Points, in no order, along strands that fork and pass close to each other.
Two points are linked if the straight distance between their rows is under 7.94. Some points are linked to none.
fivu: -1.02,+0.06,+0.83,-1.53,+1.67,+4.08,-2.92,-2.42,-1.01,+0.64,+3.48,+2.37,-1.74,+0.66,+3.51,-3.35,+0.53,+0.32,-2.76,-0.96,+2.03,-0.45,+3.28
fekuz: -0.94,-3.66,-0.37,+1.90,-4.54,+0.28,-0.22,-0.08,-1.29,+2.75,-1.91,+2.17,-1.17,-0.90,-1.86,+3.14,+1.07,-0.49,+2.76,-2.76,-0.67,+1.72,-1.15
mivur: -0.73,+3.08,+1.21,+0.12,+1.05,+0.00,-4.00,-1.26,-0.24,-3.05,-0.61,+2.33,-0.99,-2.42,+0.22,-0.64,-2.09,+5.14,-1.79,+2.15,-1.05,+1.61,+0.47
filep: +1.17,+1.04,+1.06,-0.59,+2.65,-0.95,-2.47,+2.19,+3.33,-2.82,-2.05,-2.47,-0.27,+3.09,-3.96,+2.72,-0.46,-4.09,-1.23,-1.27,-0.18,-6.48,+0.44
fufom: -1.74,-2.82,+1.85,-1.01,+6.15,-0.04,+3.94,-5.67,+0.70,-1.71,-1.03,+0.79,+0.01,-1.02,+1.81,+0.44,+4.58,+2.04,+0.65,+2.23,+2.95,+2.46,+1.40
Mak: +0.28,+1.55,+1.41,+2.27,+1.01,-5.23,+1.85,+0.93,-0.71,-3.59,+0.91,-0.86,+0.88,+3.20,-2.53,-2.24,+6.16,+1.97,-3.79,+0.49,+0.99,-4.64,+0.42
gur: +1.19,-2.00,+0.49,+1.13,+0.75,-1.05,+2.55,-4.77,-1.98,+0.24,-2.48,+3.48,+0.09,-1.31,-1.41,+0.28,+2.45,+4.37,-1.41,+1.03,+1.89,+2.57,+1.06
mumoz: +1.64,+1.24,-1.88,+0.97,-0.91,+2.93,-3.51,-0.17,+0.71,+0.12,-0.59,-1.17,+1.87,+2.51,-2.13,+1.33,+0.22,-2.11,+1.28,-2.26,+0.53,-2.32,+0.10
lenid: +2.79,+0.09,-0.25,+0.16,-2.58,-0.01,-1.01,-2.14,+2.95,-3.72,+2.12,-4.91,+0.43,+3.56,-1.36,+2.53,+1.74,-2.69,-0.94,-4.09,+0.23,-5.41,+1.95
nabe: +2.26,-1.02,+1.04,-1.42,+1.70,+3.01,+1.04,+2.22,+0.36,+3.19,+1.48,+0.76,-3.12,+1.16,+2.14,+0.41,+1.40,-1.66,+4.98,-2.17,+0.90,+3.25,+1.49
bufo: +1.68,+5.50,-3.09,-0.95,-1.05,-2.38,+3.19,+0.07,-0.27,-3.26,-0.09,-4.37,+0.47,-1.00,-1.28,+0.43,-3.06,-0.68,+0.49,+1.54,-0.19,+0.16,-2.45
labu: -1.04,-1.41,-2.00,-0.59,-0.08,+2.64,-3.17,+1.98,-0.43,+2.58,-1.59,-2.00,+3.27,-0.09,-1.46,-1.30,-2.91,-2.18,+2.70,+0.26,-1.42,+0.08,-0.51
zin: -0.25,-4.10,-0.24,+2.51,-2.52,-0.01,-1.03,+2.06,+0.10,+1.09,-2.56,+1.03,-2.12,+0.25,+0.20,+1.27,-3.08,-4.31,+2.29,+0.46,+1.22,-0.46,+2.53
bisiv: -1.40,+1.49,+1.02,+1.14,+1.15,-5.67,-0.72,+0.01,-2.53,+0.07,+1.56,+0.93,+0.31,+1.47,-2.37,-2.74,+4.84,+3.95,-3.43,+0.85,+1.54,-4.57,+1.18
nasok: +2.01,-1.49,+2.80,+3.21,-2.37,-2.12,+3.13,-1.94,-1.41,+0.64,-1.80,+0.20,+1.07,+0.81,-1.42,+0.61,+2.44,+3.08,-4.41,+2.77,-0.19,-2.03,-0.29
pagu: +0.76,+0.77,+1.10,+0.89,-0.64,-0.89,+0.83,+1.22,-2.42,+0.60,+0.77,-1.06,+0.46,-0.35,-2.17,-3.16,-3.70,+2.43,+0.77,+2.52,-2.07,-4.13,+0.34
muz: -1.58,+0.54,+0.33,-1.19,+0.83,+0.34,+0.78,-2.44,-0.94,-0.42,-0.66,+1.58,+4.96,+1.65,+2.62,-1.28,+4.36,+1.32,-3.94,+2.35,+3.75,-0.80,-1.91
Taza: +2.39,+1.28,+1.69,+1.52,-0.97,-2.34,+1.75,-0.56,+1.25,-2.59,-1.23,+1.02,+1.96,-0.88,-3.57,+0.43,-1.62,+3.61,-2.87,+1.64,-2.85,+1.05,-2.57
gib: +1.36,-3.75,+0.96,-2.39,+0.27,-1.32,-1.34,+0.24,-1.68,+3.36,-2.44,-2.13,-0.24,+0.34,+2.29,-0.05,-3.04,-4.79,-0.36,+1.34,+2.54,-2.00,+1.32
Dila: +0.84,+1.68,-3.50,+1.49,-2.59,+1.41,+1.46,+2.53,+2.53,-1.68,+0.27,-0.21,+0.87,+0.36,-3.77,+1.86,-0.28,-1.45,+3.87,-4.18,-3.23,+1.58,-3.11
Did: -0.81,-1.22,+1.57,-1.02,-1.13,+2.72,+1.02,-2.72,+1.58,+0.76,+2.08,-0.66,-2.07,-0.57,+6.46,+1.05,+1.30,-0.95,+2.22,+0.74,+0.88,+2.34,-0.43
nog: -0.32,+1.62,-0.40,-1.10,+1.31,+2.09,-0.54,-0.90,-3.36,+2.28,+2.19,+3.03,-2.85,-0.48,-2.20,-4.11,-2.25,+1.13,+0.82,-0.58,-1.70,-0.57,+1.55
sok: +0.62,+2.11,+3.86,-1.69,+3.10,+0.13,-0.08,+1.36,+1.47,+0.98,+2.40,-1.28,-2.36,-1.70,+4.49,+2.11,-0.06,+2.71,+4.17,-0.95,-1.88,+5.03,-0.36
rame: -1.57,+1.00,-2.51,-2.97,+2.90,-3.82,+0.98,+3.25,-3.61,-1.21,+0.31,-2.05,+3.16,+4.81,+0.77,-0.43,+3.67,-1.19,-3.08,-0.34,+3.37,-2.26,-1.04
Piba: +1.95,+0.30,+0.40,-1.22,+2.46,+0.17,+0.41,+1.92,+0.80,-1.70,+0.21,-0.84,+0.71,+3.62,-5.05,-3.73,-0.92,-0.36,+0.95,-0.58,+0.49,-8.50,+0.17
nam: +1.70,-0.29,+2.43,-1.73,-1.27,-1.07,+3.63,-2.89,-2.20,+2.87,-0.94,-1.49,-1.25,-1.21,+3.50,+2.05,+1.05,+0.58,+0.58,+1.18,-0.47,+3.51,-0.31
Febe: +0.47,+1.08,+0.96,-0.45,+1.52,+1.28,+1.84,-0.75,-2.75,+2.70,+1.68,+0.46,-1.65,-1.18,-0.97,-4.16,-4.00,+1.29,-0.13,+2.54,-1.49,+0.23,+0.15
geve: -0.95,-1.85,+0.08,-4.14,+2.32,-2.67,+0.95,-0.47,-2.97,+2.55,-1.45,-2.58,-0.43,+1.27,+2.62,-1.18,-1.29,-3.01,-0.96,+0.85,+4.45,-3.43,+1.14
segi: +0.26,+1.25,+2.32,-1.84,+2.19,-1.88,+5.28,-3.36,-1.42,+2.01,-1.48,-0.46,-0.60,-3.06,+1.99,+0.55,+0.37,+1.82,-0.65,+0.78,-0.71,+3.92,-1.99
guti: -4.62,-2.23,-0.78,+2.07,+0.40,+2.90,-0.15,+1.64,+0.43,+1.30,-1.10,+5.46,-1.70,-1.69,+1.02,+3.14,+1.95,-3.41,-0.64,-0.73,+2.76,+1.31,+2.34
pid: -2.86,-2.53,-2.54,-0.62,+1.22,+3.67,-0.29,+3.55,+0.29,-0.57,+2.18,+2.88,-4.06,-1.86,+2.43,-0.02,-2.03,-0.70,+2.29,-0.14,+2.02,+3.73,+4.04
Fozuk: -2.35,-1.91,+0.17,-3.24,+3.17,+2.66,-2.07,-2.81,-0.44,+3.71,-1.60,+0.87,+1.96,+2.21,-2.66,+0.22,+1.75,-2.73,-1.82,-3.68,+0.20,-2.27,-2.08
Moz: +0.10,-0.37,+0.49,-1.68,+1.35,-0.72,-1.30,-2.43,+0.31,+2.54,+2.80,+3.59,-3.36,+2.18,-4.72,-3.42,+1.95,-0.10,-0.42,-2.29,+0.24,-4.93,+3.17
Lega: +2.82,-0.21,+1.81,+0.81,+2.33,+2.06,+0.48,-3.09,+0.60,-0.49,+0.50,+1.33,-4.93,-1.85,+1.94,+1.71,+0.00,+3.68,-1.07,+0.88,-0.99,+5.41,+2.01
zazod: -0.67,-1.16,-2.85,+2.84,-5.08,+2.07,-3.18,+3.39,+0.26,+0.25,+0.59,-0.69,+3.31,+0.33,+3.96,+1.04,+0.53,-0.77,+0.16,+1.77,-1.24,+2.57,+1.05
pog: +0.37,-1.39,+0.89,+0.89,-0.84,+2.21,-3.91,-0.33,+1.70,-0.47,+0.73,+0.95,+0.99,+3.49,-4.19,-0.23,+1.28,-1.88,-0.59,-4.52,+0.04,-3.72,+0.22
Zuvu: +1.48,+2.67,-0.11,+4.59,-3.34,-1.29,-1.58,+2.26,+4.47,-3.81,+1.93,-1.40,+1.74,-1.54,-0.75,+1.00,-1.45,+1.95,-1.16,+0.65,-4.33,+2.90,-1.83
rafan: +1.10,+2.01,-0.97,-0.42,+0.04,-4.43,+2.96,+0.90,-0.66,-4.16,+4.29,-3.10,+0.87,+4.32,-1.40,-0.19,+5.16,+0.19,-4.63,-1.38,+1.15,-4.25,+0.95
Lofe: -0.01,+1.44,+1.03,+1.67,-1.42,-4.30,-2.93,-0.77,+0.13,-1.41,+0.85,+2.74,-3.40,-4.62,+1.51,+0.77,-2.08,+2.77,-2.67,-2.71,-0.38,+4.66,-2.05
rel: +1.43,+1.24,+2.97,+1.68,-2.58,-0.12,+1.33,+1.52,+0.59,-2.62,-0.33,-0.28,+0.97,+0.13,-0.24,-3.20,-1.97,+2.04,-0.16,+3.31,-1.63,-4.00,-0.26
genem: +0.16,+2.88,-2.10,+0.65,+0.99,+1.61,-1.41,+0.80,+0.74,-1.16,-0.58,-2.78,+6.11,-1.17,+0.97,+0.42,-2.08,+1.64,-1.21,+3.57,-1.12,+1.77,-0.57
sug: -0.03,-1.49,+1.61,+0.70,+0.75,-2.71,-5.03,+1.26,+2.54,-1.72,-2.42,-1.09,-0.19,+2.01,-2.78,+2.80,-0.68,-4.42,-2.05,-2.78,+0.23,-3.85,+1.34
gubu: -0.65,+1.28,-1.23,+0.40,-1.63,+1.32,-3.05,+1.43,-0.64,+1.29,-0.23,-3.47,+5.22,-0.67,+1.20,+0.34,-2.58,-0.93,+0.58,+3.07,-0.69,-0.51,+0.34
tifo: -1.36,-1.41,+1.72,+0.73,+4.52,-2.37,+5.82,-2.62,-2.98,+2.29,-2.50,-0.96,+1.27,-3.08,-0.41,+0.61,+1.27,+2.20,-1.82,+2.24,-0.01,+2.19,-1.79
kebup: -4.92,-1.37,-2.32,+2.46,-0.53,+3.11,-1.62,+2.45,+1.21,+1.20,-2.40,+4.10,+1.89,-1.03,-0.90,+4.62,+1.76,-2.26,+0.11,-0.68,+0.82,+1.03,-0.47
kaze: -2.33,-4.07,+1.12,-1.28,-0.44,+1.85,-0.46,-2.57,+1.42,+2.15,+0.48,-1.83,-1.12,-0.40,+6.21,+0.67,+0.38,-4.13,+2.37,-1.65,+1.79,+1.47,+0.87
Nuner: -1.75,-0.85,+3.28,-0.33,+3.97,-1.58,+1.46,-3.05,-1.68,+2.68,-0.47,-2.99,+1.22,-1.99,+3.72,-0.27,+0.50,+1.01,-1.62,+2.55,+3.45,-1.81,+1.59
kimez: +0.40,+1.44,+1.38,-1.49,+1.53,+3.09,-1.50,-2.54,+0.42,+1.39,+4.26,+1.25,-3.45,+1.48,+4.83,-1.44,+1.74,+0.14,+0.17,-0.12,+2.19,+1.30,+4.41
zar: -1.96,-1.14,-1.08,-2.40,+3.01,-4.42,+0.21,+1.19,-5.35,+2.76,+0.46,-1.00,+0.85,+3.73,-0.34,-1.58,+4.86,-0.04,-3.30,-1.42,+2.25,-3.22,-0.99
dukil: -1.38,-0.93,+0.12,+0.71,-0.06,-0.31,+0.52,-0.81,+2.86,+0.33,+1.48,-1.05,-0.47,-4.60,+5.49,+1.13,-2.05,-0.35,-0.04,+0.58,-2.60,+6.28,-1.79
Meder: +2.30,+1.72,-2.19,-1.15,+2.44,-0.45,-0.64,+1.96,+1.37,-2.17,-0.96,-2.48,+0.26,+3.81,-3.47,-0.47,-0.83,-2.39,+0.32,-0.76,+2.37,-6.43,+0.68
nediz: -2.08,-2.97,-3.44,+2.18,-4.83,+2.15,-1.97,+4.31,+0.48,-1.29,+0.07,+1.45,+1.35,-0.44,+2.89,+0.70,-2.41,-1.44,+1.19,+1.43,+0.67,+3.01,+1.37
ruko: +0.54,+1.36,+4.57,-0.26,+3.57,+0.96,+0.96,-1.35,+2.82,+0.18,+0.68,-2.50,-1.02,-0.78,+4.88,+2.24,+0.59,+3.15,+2.79,+1.95,-0.47,+2.94,+0.19
geg: -1.62,-0.45,-3.77,+2.40,-0.11,+4.29,-2.55,+2.16,+1.83,+0.23,-1.89,+2.01,+2.73,-0.21,-2.38,+3.39,+1.95,-2.44,+2.17,-2.47,-0.98,+1.89,-1.38
kagi: +3.73,+0.63,+1.04,-2.87,-1.85,+0.73,+4.23,+3.09,+2.61,-3.27,-0.94,-1.75,+0.58,+0.31,-2.11,-3.27,+0.37,+0.49,+3.71,-1.51,-1.38,-3.93,-1.32
gime: +1.37,-1.62,+0.50,-2.00,-1.17,-2.19,+0.64,-1.00,-1.82,+3.25,-1.79,+0.19,+0.12,+3.68,-1.20,+0.13,+0.73,-1.64,-0.89,-2.38,+0.83,-3.68,-1.77
Rura: -1.20,-0.52,-1.78,+1.64,-4.99,+0.03,-0.42,+3.02,+0.18,-1.24,+0.60,+4.24,-2.34,+0.16,-1.38,-0.34,-1.69,+1.03,+1.85,-3.43,-2.04,+1.96,-0.77
gisu: -0.43,+3.05,-1.72,-1.42,+0.61,+1.01,+0.66,-1.13,-2.01,-1.53,-1.59,-1.17,+4.89,+0.46,+1.54,+0.87,+3.69,+2.06,-1.31,+2.72,+2.24,+0.08,-2.15
Fosu: -1.61,-0.99,-1.15,+0.27,-1.67,-0.30,-3.20,+1.95,-0.25,+1.24,-0.51,-3.33,+2.13,-2.93,+3.12,-1.37,-5.30,-0.66,+0.16,+3.17,-1.74,+1.85,+1.49
zop: -1.81,+0.21,-0.46,-2.34,+1.59,-6.43,+0.26,+0.63,-3.99,+1.91,+2.06,+1.46,-0.75,+2.83,-2.91,-2.48,+5.02,+0.86,-2.19,-1.34,+1.96,-5.02,-0.04
Non: +2.81,+0.41,-0.16,-1.22,-3.19,-0.71,+1.19,+0.56,-2.06,+2.24,-1.37,+0.15,-0.02,+2.18,-2.17,-0.06,-0.20,-0.39,+2.25,-1.09,-0.33,-2.42,-2.78
zeg: +0.51,-3.04,-0.59,-0.52,-2.82,-1.75,-1.27,+1.26,-0.98,+1.98,-3.84,-0.31,-1.89,+0.40,-0.30,-1.28,-3.58,-4.08,+2.18,+1.67,+0.65,-2.01,+0.50
Ruzon: -0.36,+1.58,-4.92,+2.97,-0.56,+4.18,+0.12,+2.20,+3.47,-2.17,-0.03,+0.73,+0.97,-0.43,-4.73,+3.68,+2.08,-2.48,+3.46,-2.30,-2.36,+1.41,-1.99
zabe: -0.04,+1.83,-0.26,-0.64,-1.97,+2.45,-1.10,-0.62,-0.84,+0.36,+2.21,+5.55,-2.92,+0.58,-1.45,-4.51,-0.91,+1.81,+1.24,+0.52,-1.45,-1.56,+1.12
pifa: +1.10,-2.37,+1.07,+1.78,+0.49,-1.27,+2.52,-0.50,-0.91,+0.12,-3.07,-0.10,+4.54,+1.13,-1.59,+1.02,+2.91,+2.05,-3.97,+2.97,+1.11,+0.74,-1.95
ripal: +1.71,+4.48,-2.61,-0.37,-2.09,-2.25,-0.95,+2.21,+0.26,-2.44,+0.10,-4.49,-0.10,-0.56,-1.55,+2.03,-3.74,-1.37,+3.25,-1.63,-0.44,+0.15,-1.25
sar: +0.42,-1.81,-2.04,-2.73,+1.81,+1.10,-0.45,+1.30,+0.01,+1.19,-2.24,-0.92,+4.26,+3.98,-1.55,-1.54,-1.61,-4.99,-1.93,+1.51,+1.90,-2.48,-0.69
pudun: -0.70,+1.07,+0.98,+0.70,+1.18,-1.97,+0.88,-2.05,-3.18,+3.06,+1.62,+0.57,-0.67,+0.77,-1.91,-2.76,+2.20,+3.40,-1.24,+0.97,+0.57,-3.50,+1.71
nive: +2.41,+2.36,+1.47,-0.52,+0.33,+0.52,-0.02,-2.49,-0.96,+2.63,+3.11,+1.81,-4.35,+0.27,+2.60,-1.06,+2.18,+2.05,+0.15,+0.94,+1.29,-0.09,+4.88
dafir: -2.19,-0.61,-0.69,+1.65,-1.16,-1.80,-0.38,+2.50,+1.21,+1.65,+2.57,+0.01,-0.09,-3.51,+3.45,-1.51,-4.12,-0.43,-1.70,-0.25,-2.46,+5.76,-2.01
Mef: -0.45,-0.67,+3.85,-0.63,+7.37,-0.36,+3.00,-3.64,+0.72,-0.23,-0.33,-1.55,+0.25,-0.88,+2.71,+0.49,+3.17,+1.93,+0.13,+3.01,+3.04,-0.51,+2.97
dozep: +1.16,-0.52,+0.44,-0.52,+1.61,-1.58,+1.77,-3.47,-1.41,+4.48,+4.62,+1.22,-2.92,+2.18,-2.54,-2.04,+2.24,+1.61,+0.49,-1.76,-0.09,-3.21,+3.66
dume: +1.35,+4.92,-1.69,+0.00,+1.18,+1.06,-2.51,+0.90,+1.31,-3.42,+0.57,-0.74,+3.28,-2.58,+0.12,-0.83,-2.92,+1.48,-2.02,+2.00,-1.07,+3.56,-1.63
Ked: -2.66,-1.25,-2.81,+0.67,+0.54,+1.53,-1.51,+3.48,+1.38,+1.84,-3.68,+0.44,+2.17,-1.49,-4.50,+0.02,-3.07,-4.39,+2.03,+1.92,-2.08,+1.74,-1.74
muzi: +3.84,+1.85,+1.42,+1.70,+0.01,+0.61,+0.82,-2.47,-0.12,+0.20,+0.84,+2.22,-4.81,-0.93,+2.14,+0.55,+0.89,+3.58,-1.21,+2.74,+0.16,+2.42,+4.05
zivu: -0.09,-1.68,+1.50,+1.92,+0.33,-0.02,-3.88,-1.37,+1.76,+1.56,-0.48,+2.79,-1.95,+1.36,-4.50,+0.89,+2.06,-1.59,-1.42,-4.10,-1.35,-3.52,+1.24
birat: -1.14,+2.00,+1.34,-2.98,+0.69,+2.58,+0.77,-3.04,-0.19,+0.22,+1.59,+1.62,-2.74,-2.21,+5.68,+0.29,+0.77,+1.99,+2.86,+0.84,+0.74,+3.28,-0.45
gegi: -2.06,-0.88,+1.73,-0.60,+1.59,+0.34,+2.37,-2.71,-0.66,+0.22,+0.13,+1.81,+0.92,+0.29,+2.73,-1.99,+3.18,+0.62,-4.58,+3.09,+3.71,+0.34,-0.09
zetum: -0.89,-0.23,+1.74,-0.95,+1.87,-2.58,-4.44,-0.76,+2.12,-0.11,+0.46,+4.15,-2.68,+1.20,-5.35,-1.51,+2.01,-1.89,-1.81,-3.73,-1.15,-5.89,+2.56
nal: -0.73,-4.34,+1.72,+3.15,+3.15,-2.33,+3.92,-2.10,-1.38,+1.49,-2.45,-1.95,+3.60,-2.31,-0.86,+1.11,+2.65,+2.25,-3.29,+2.31,+0.38,+0.10,-0.52
Zoz: +2.58,+1.15,+0.61,-2.46,-0.50,-1.19,+3.87,+2.42,-0.18,-2.11,-0.17,-0.58,+1.53,+1.70,-2.66,-4.53,+0.35,+1.30,+0.99,+0.37,-1.12,-7.44,-0.52
duku: +3.74,+3.13,+1.55,+0.64,-2.45,-1.39,+4.06,+0.87,+2.27,-3.99,-0.28,-2.33,+2.64,+0.80,-0.63,-1.06,+0.65,+1.10,-0.21,+3.71,-0.30,-3.82,-0.48
sikil: -0.77,-1.55,-0.09,+0.53,-1.25,-0.31,-0.13,+3.95,+2.23,-0.39,-4.01,-0.50,+0.17,-0.71,-4.47,+0.68,-2.98,-2.32,+3.40,+0.59,-2.51,-1.78,-1.85
dit: -1.16,-4.54,+2.43,+3.20,+0.15,-1.27,-4.01,+0.85,+2.10,-0.60,-0.81,+0.41,-1.96,+0.74,-1.53,+2.50,-1.54,-5.76,-2.45,-2.53,+0.48,-2.47,+3.54
Saraf: +0.61,+1.78,-2.11,-1.00,-1.41,-1.06,-1.21,+4.31,+0.25,-1.58,-2.98,-2.78,+0.37,-0.59,-3.10,+0.90,-3.71,-1.25,+4.99,-1.63,-1.82,-1.07,-1.57
Buri: +2.08,+1.84,-1.16,+3.03,-5.51,+1.29,+0.15,+1.73,+2.99,-4.66,+1.92,-2.34,-0.31,+0.00,-0.40,+0.79,+0.64,-0.90,+3.93,-1.25,-1.29,-1.60,+0.35
gamu: +0.13,+2.21,+0.44,-0.88,-0.64,-1.26,-0.59,-0.77,-2.76,+1.56,-1.38,-1.12,+0.94,-1.55,-0.36,+0.16,-1.61,+1.36,-0.99,+1.17,-1.52,+2.56,-2.68
rigal: -2.48,-1.78,+0.79,-0.51,-0.77,+2.28,+1.01,-2.51,+1.12,+2.07,+1.26,-1.13,+0.24,-2.70,+5.87,-0.20,-0.76,-0.38,-0.24,+2.86,-1.79,+2.61,-0.87
pil: -1.68,-1.66,+1.51,-1.10,+3.98,-3.73,+1.63,+0.86,-4.30,+2.85,-1.82,-3.43,+0.22,-0.55,+2.99,-0.57,+1.25,-0.41,-2.82,+1.77,+3.67,-3.58,+0.21
bez: +1.74,+2.01,-4.42,+0.32,-1.28,+3.59,-0.42,-0.97,+0.59,+0.82,+0.95,-4.89,+3.06,+1.32,-1.20,+2.72,+1.22,-2.31,+1.57,-1.90,+0.28,-0.77,-0.02
mukez: +2.83,+4.02,-1.01,+1.10,-0.71,-2.40,+5.54,+0.34,+0.45,-5.52,-0.37,-3.19,+0.97,-1.14,-2.03,+0.78,-0.67,+0.97,-0.12,+4.16,-1.16,-0.66,-2.11
sas: -0.27,-2.52,+1.80,-0.26,+3.88,-0.58,+1.68,-5.72,+1.29,-1.17,-0.48,-1.36,+0.83,-3.80,+1.89,+2.38,-1.04,+3.15,+0.35,-0.17,-1.47,+4.37,-0.28
dumo: +3.26,+0.76,+1.08,+0.31,-3.42,+0.64,+1.37,+2.16,+2.36,-3.14,-0.22,-1.98,+0.19,-0.16,-1.96,-0.71,+0.77,-0.92,+4.41,-2.94,-2.09,-2.74,-0.80
Rup: -3.54,-4.37,-2.35,+1.18,+1.01,+4.08,+1.21,+3.41,+1.31,-0.22,-0.09,+4.46,-2.01,-2.68,+1.06,+2.47,-1.90,-1.76,+0.91,-0.07,+0.88,+2.91,+3.13
Kipom: -0.65,+0.18,-1.25,+3.49,-2.37,-0.65,-2.88,+3.40,+3.06,+0.23,+2.06,-0.81,+1.78,-2.06,+0.17,-0.77,-3.99,+1.19,-2.72,+0.54,-4.65,+4.26,-1.60
zizut: +1.53,+3.72,-2.43,-1.35,-0.66,-2.99,+0.72,-1.43,-1.16,-3.18,+2.27,-3.50,+0.31,+4.56,+0.17,+1.13,+3.92,-0.15,-1.88,-2.18,+2.83,-4.40,+1.18
vep: -0.87,+0.00,-0.50,-2.63,+1.12,+0.64,-4.08,-1.02,-2.14,+0.56,+1.65,+0.43,+2.28,+3.60,+0.03,-1.83,-1.22,-1.49,-3.40,-1.41,+1.99,-1.63,+1.00
laru: +1.34,-0.92,+2.64,+1.92,+0.86,-2.86,+2.85,-3.27,-1.31,+0.89,-1.90,+1.41,-1.86,-1.35,-0.64,+0.58,+1.78,+3.79,-2.26,+3.50,+1.56,-0.44,+2.04
Duv: +2.34,+3.63,-0.34,+3.63,-4.97,+2.11,-0.74,+1.69,+2.37,-2.72,+2.23,-2.33,+1.62,+0.66,-0.46,+1.79,+0.55,+1.24,+1.16,-0.05,-2.43,+0.56,-0.63
ramum: +2.09,+1.12,-2.03,+0.00,-4.01,+0.94,+0.36,+1.88,-0.05,+0.45,-0.90,-0.38,+1.68,+1.97,-2.54,+1.12,-0.11,-0.76,+2.95,-1.60,-2.48,+1.90,-3.79
zet: +0.18,-3.20,+1.06,-1.07,+0.99,+1.73,+0.33,-2.03,-0.39,+4.32,-2.00,+1.57,-0.67,+2.18,-3.00,+0.23,+1.58,-3.64,-0.82,-1.23,-0.14,-0.99,-2.12
Zofug: -3.32,-3.12,-2.86,+0.85,-1.99,+0.94,-2.44,+3.07,+1.13,+0.19,-0.70,-0.57,+0.46,-2.64,+3.48,+0.42,-3.97,-1.61,+2.61,+0.94,-0.65,+3.10,+2.17
mezu: -0.73,+2.72,+0.58,-2.63,-0.55,+0.20,+0.43,-1.20,-3.25,+1.65,-1.46,-0.57,+2.59,+0.12,+0.47,-0.32,+1.41,+2.79,-0.42,+1.42,+0.30,-0.50,-2.58
vog: +0.50,-3.85,+0.52,-0.79,+3.18,-1.60,+1.97,-4.87,-1.58,-1.76,-1.46,+1.13,+0.32,-1.91,-0.52,+0.45,-0.76,+4.61,-0.36,-0.19,+1.09,+4.51,-0.33
kagag: -1.07,+0.04,+1.61,-2.24,+2.65,+2.81,+0.22,+1.60,+0.61,+1.98,+2.31,-0.78,-2.03,-0.11,+3.49,+0.93,+0.99,+1.44,+6.44,-3.31,-1.50,+3.59,-0.87
basa: +0.27,+0.49,-0.51,+0.61,-4.04,+1.46,-1.79,+1.24,+0.75,-1.75,+0.68,+4.25,-2.71,+0.60,-2.50,-2.29,+0.42,+1.28,+2.89,-2.32,-1.79,-1.80,+0.06
dez: +0.10,+3.00,+1.01,+1.69,-1.69,-1.29,-2.36,+0.54,-0.66,-2.07,+0.88,+2.33,-3.36,-3.02,+1.05,-1.06,-2.79,+4.06,-1.86,+0.48,-2.31,+2.11,-0.62
dilen: -4.05,-1.26,-2.20,-2.55,+0.42,+3.42,-1.27,-0.20,-0.01,+1.26,+1.26,+0.98,+1.25,-2.13,+0.80,-2.59,-3.62,-1.05,+1.74,-0.39,-3.03,+3.28,-2.41
kirov: +0.10,+2.70,-0.17,-1.83,-3.22,-2.98,-0.05,+0.81,-1.67,+1.02,-0.33,+0.92,+1.00,-1.10,+0.04,-0.80,-2.52,+0.07,-0.61,-1.54,-1.39,+4.56,-4.79
dar: -0.50,-2.46,-0.29,+1.62,-3.07,-0.08,+1.57,-0.24,-1.34,+2.70,-0.97,+2.98,-5.49,-0.26,-0.58,+1.57,+0.62,-1.69,+3.76,-2.74,+0.00,+1.73,+1.31
sulo: -1.28,-3.42,+0.72,+0.61,+4.09,+1.38,+1.64,-4.17,-1.53,-1.36,-2.11,+2.47,+1.20,-0.28,+0.39,-1.36,+3.58,+2.86,-2.78,+2.43,+3.44,+1.38,+1.05
mebu: -2.35,-0.12,-1.03,-2.17,+0.75,+2.43,+0.80,+3.36,+0.16,-0.75,+3.52,+1.07,-5.13,-2.53,+4.42,-0.29,-1.72,-0.25,+2.45,-1.55,+0.33,+5.54,+1.13
ririv: -1.40,-0.30,+2.55,+0.74,+3.29,+2.07,+1.83,-4.90,+3.61,-1.45,+1.17,-2.16,-0.65,-1.86,+4.39,+3.27,-0.08,+3.26,+2.32,+1.21,-0.18,+2.29,-0.15
gize: -0.40,-4.69,+1.06,+3.42,-3.61,-0.18,-1.30,+1.48,+1.28,+0.12,-1.17,+2.24,-0.99,-0.12,-1.87,+1.66,-1.08,-5.00,+0.42,-1.15,+0.39,-3.16,+2.33
Tapem: +0.16,+3.02,-0.77,-0.11,+2.16,-0.51,-4.20,-0.90,+0.46,-4.34,-1.08,+1.36,+2.20,-3.51,+0.44,-0.37,-4.06,+2.86,-3.18,+1.65,+0.41,+3.83,-0.73
seb: +0.30,-1.56,-0.19,-0.18,-1.81,+2.43,+1.61,+1.82,-1.33,+2.81,-0.20,+1.43,-4.28,-0.40,+2.06,+1.03,+0.31,-1.40,+3.31,-1.21,-0.65,+3.60,+1.26
sigo: -0.74,+0.95,-1.77,+0.34,-4.75,-0.53,-0.57,+2.20,-1.09,+0.30,+1.47,+2.79,-0.65,-0.86,-0.91,-1.28,-3.29,+0.51,-0.25,-2.07,-2.07,+3.77,-3.40
vup: -1.16,+2.28,+0.51,-2.59,+1.02,+2.40,-0.12,+0.06,-0.23,-0.64,+3.34,+2.38,-5.76,-2.24,+5.08,-1.01,+0.26,+2.60,+2.02,-0.85,-0.06,+5.14,+0.51
Dek: +3.06,+3.10,-0.99,+0.32,-3.83,-0.33,-0.91,-1.53,+1.58,-3.08,+1.58,-2.28,+0.00,+4.24,-0.60,+1.14,+3.60,-1.01,-0.01,-3.03,+2.74,-4.65,+0.61
nepu: -0.09,-0.49,-2.09,-0.20,+1.98,+1.56,-1.64,+2.29,+2.48,+1.67,-3.17,-0.22,+2.72,+1.43,-4.60,-0.54,-2.48,-5.73,-1.33,+2.00,-1.07,-1.93,-1.97
tabe: +1.76,-0.16,+1.49,+1.25,+2.01,-1.34,-0.93,-2.57,+1.03,-1.31,+0.56,+1.75,-2.75,-3.29,+1.96,+1.32,-1.83,+2.83,-2.97,-1.64,-0.49,+6.39,-1.38
siru: +0.60,+0.60,-2.30,-3.79,+1.28,-1.37,+0.01,+2.35,-2.05,-1.00,-0.58,-2.43,+3.84,+5.28,+0.90,+0.25,-0.11,-3.38,-2.87,+1.05,+3.48,-3.06,-0.60

Follow the links from the first point to the second, and from the first to the third. Name the last point that the two ways share.
fekuz / pifa / kirov => gur
nediz / Lofe / zop => gubu
vog / dit / ripal => sulo
muzi / Saraf / zazod => gubu
dez / mukez / zar => Ked
rafan / pog / Ked => bisiv
kimez / bisiv / Saraf => Ked
gamu / pil / nabe => sulo
tifo / Rura / sok => gur
pog / genem / lenid => bisiv

A fork is a point with three links, a tip a point with one. Leave the first point through the second and follow the links. Name the first fork or tip that comes.
mivur / dez => fivu
dafir / Kipom => sulo
gamu / kirov => Ked
kebup / geg => Fozuk
sas / ririv => fekuz
Zoz / kagi => Did
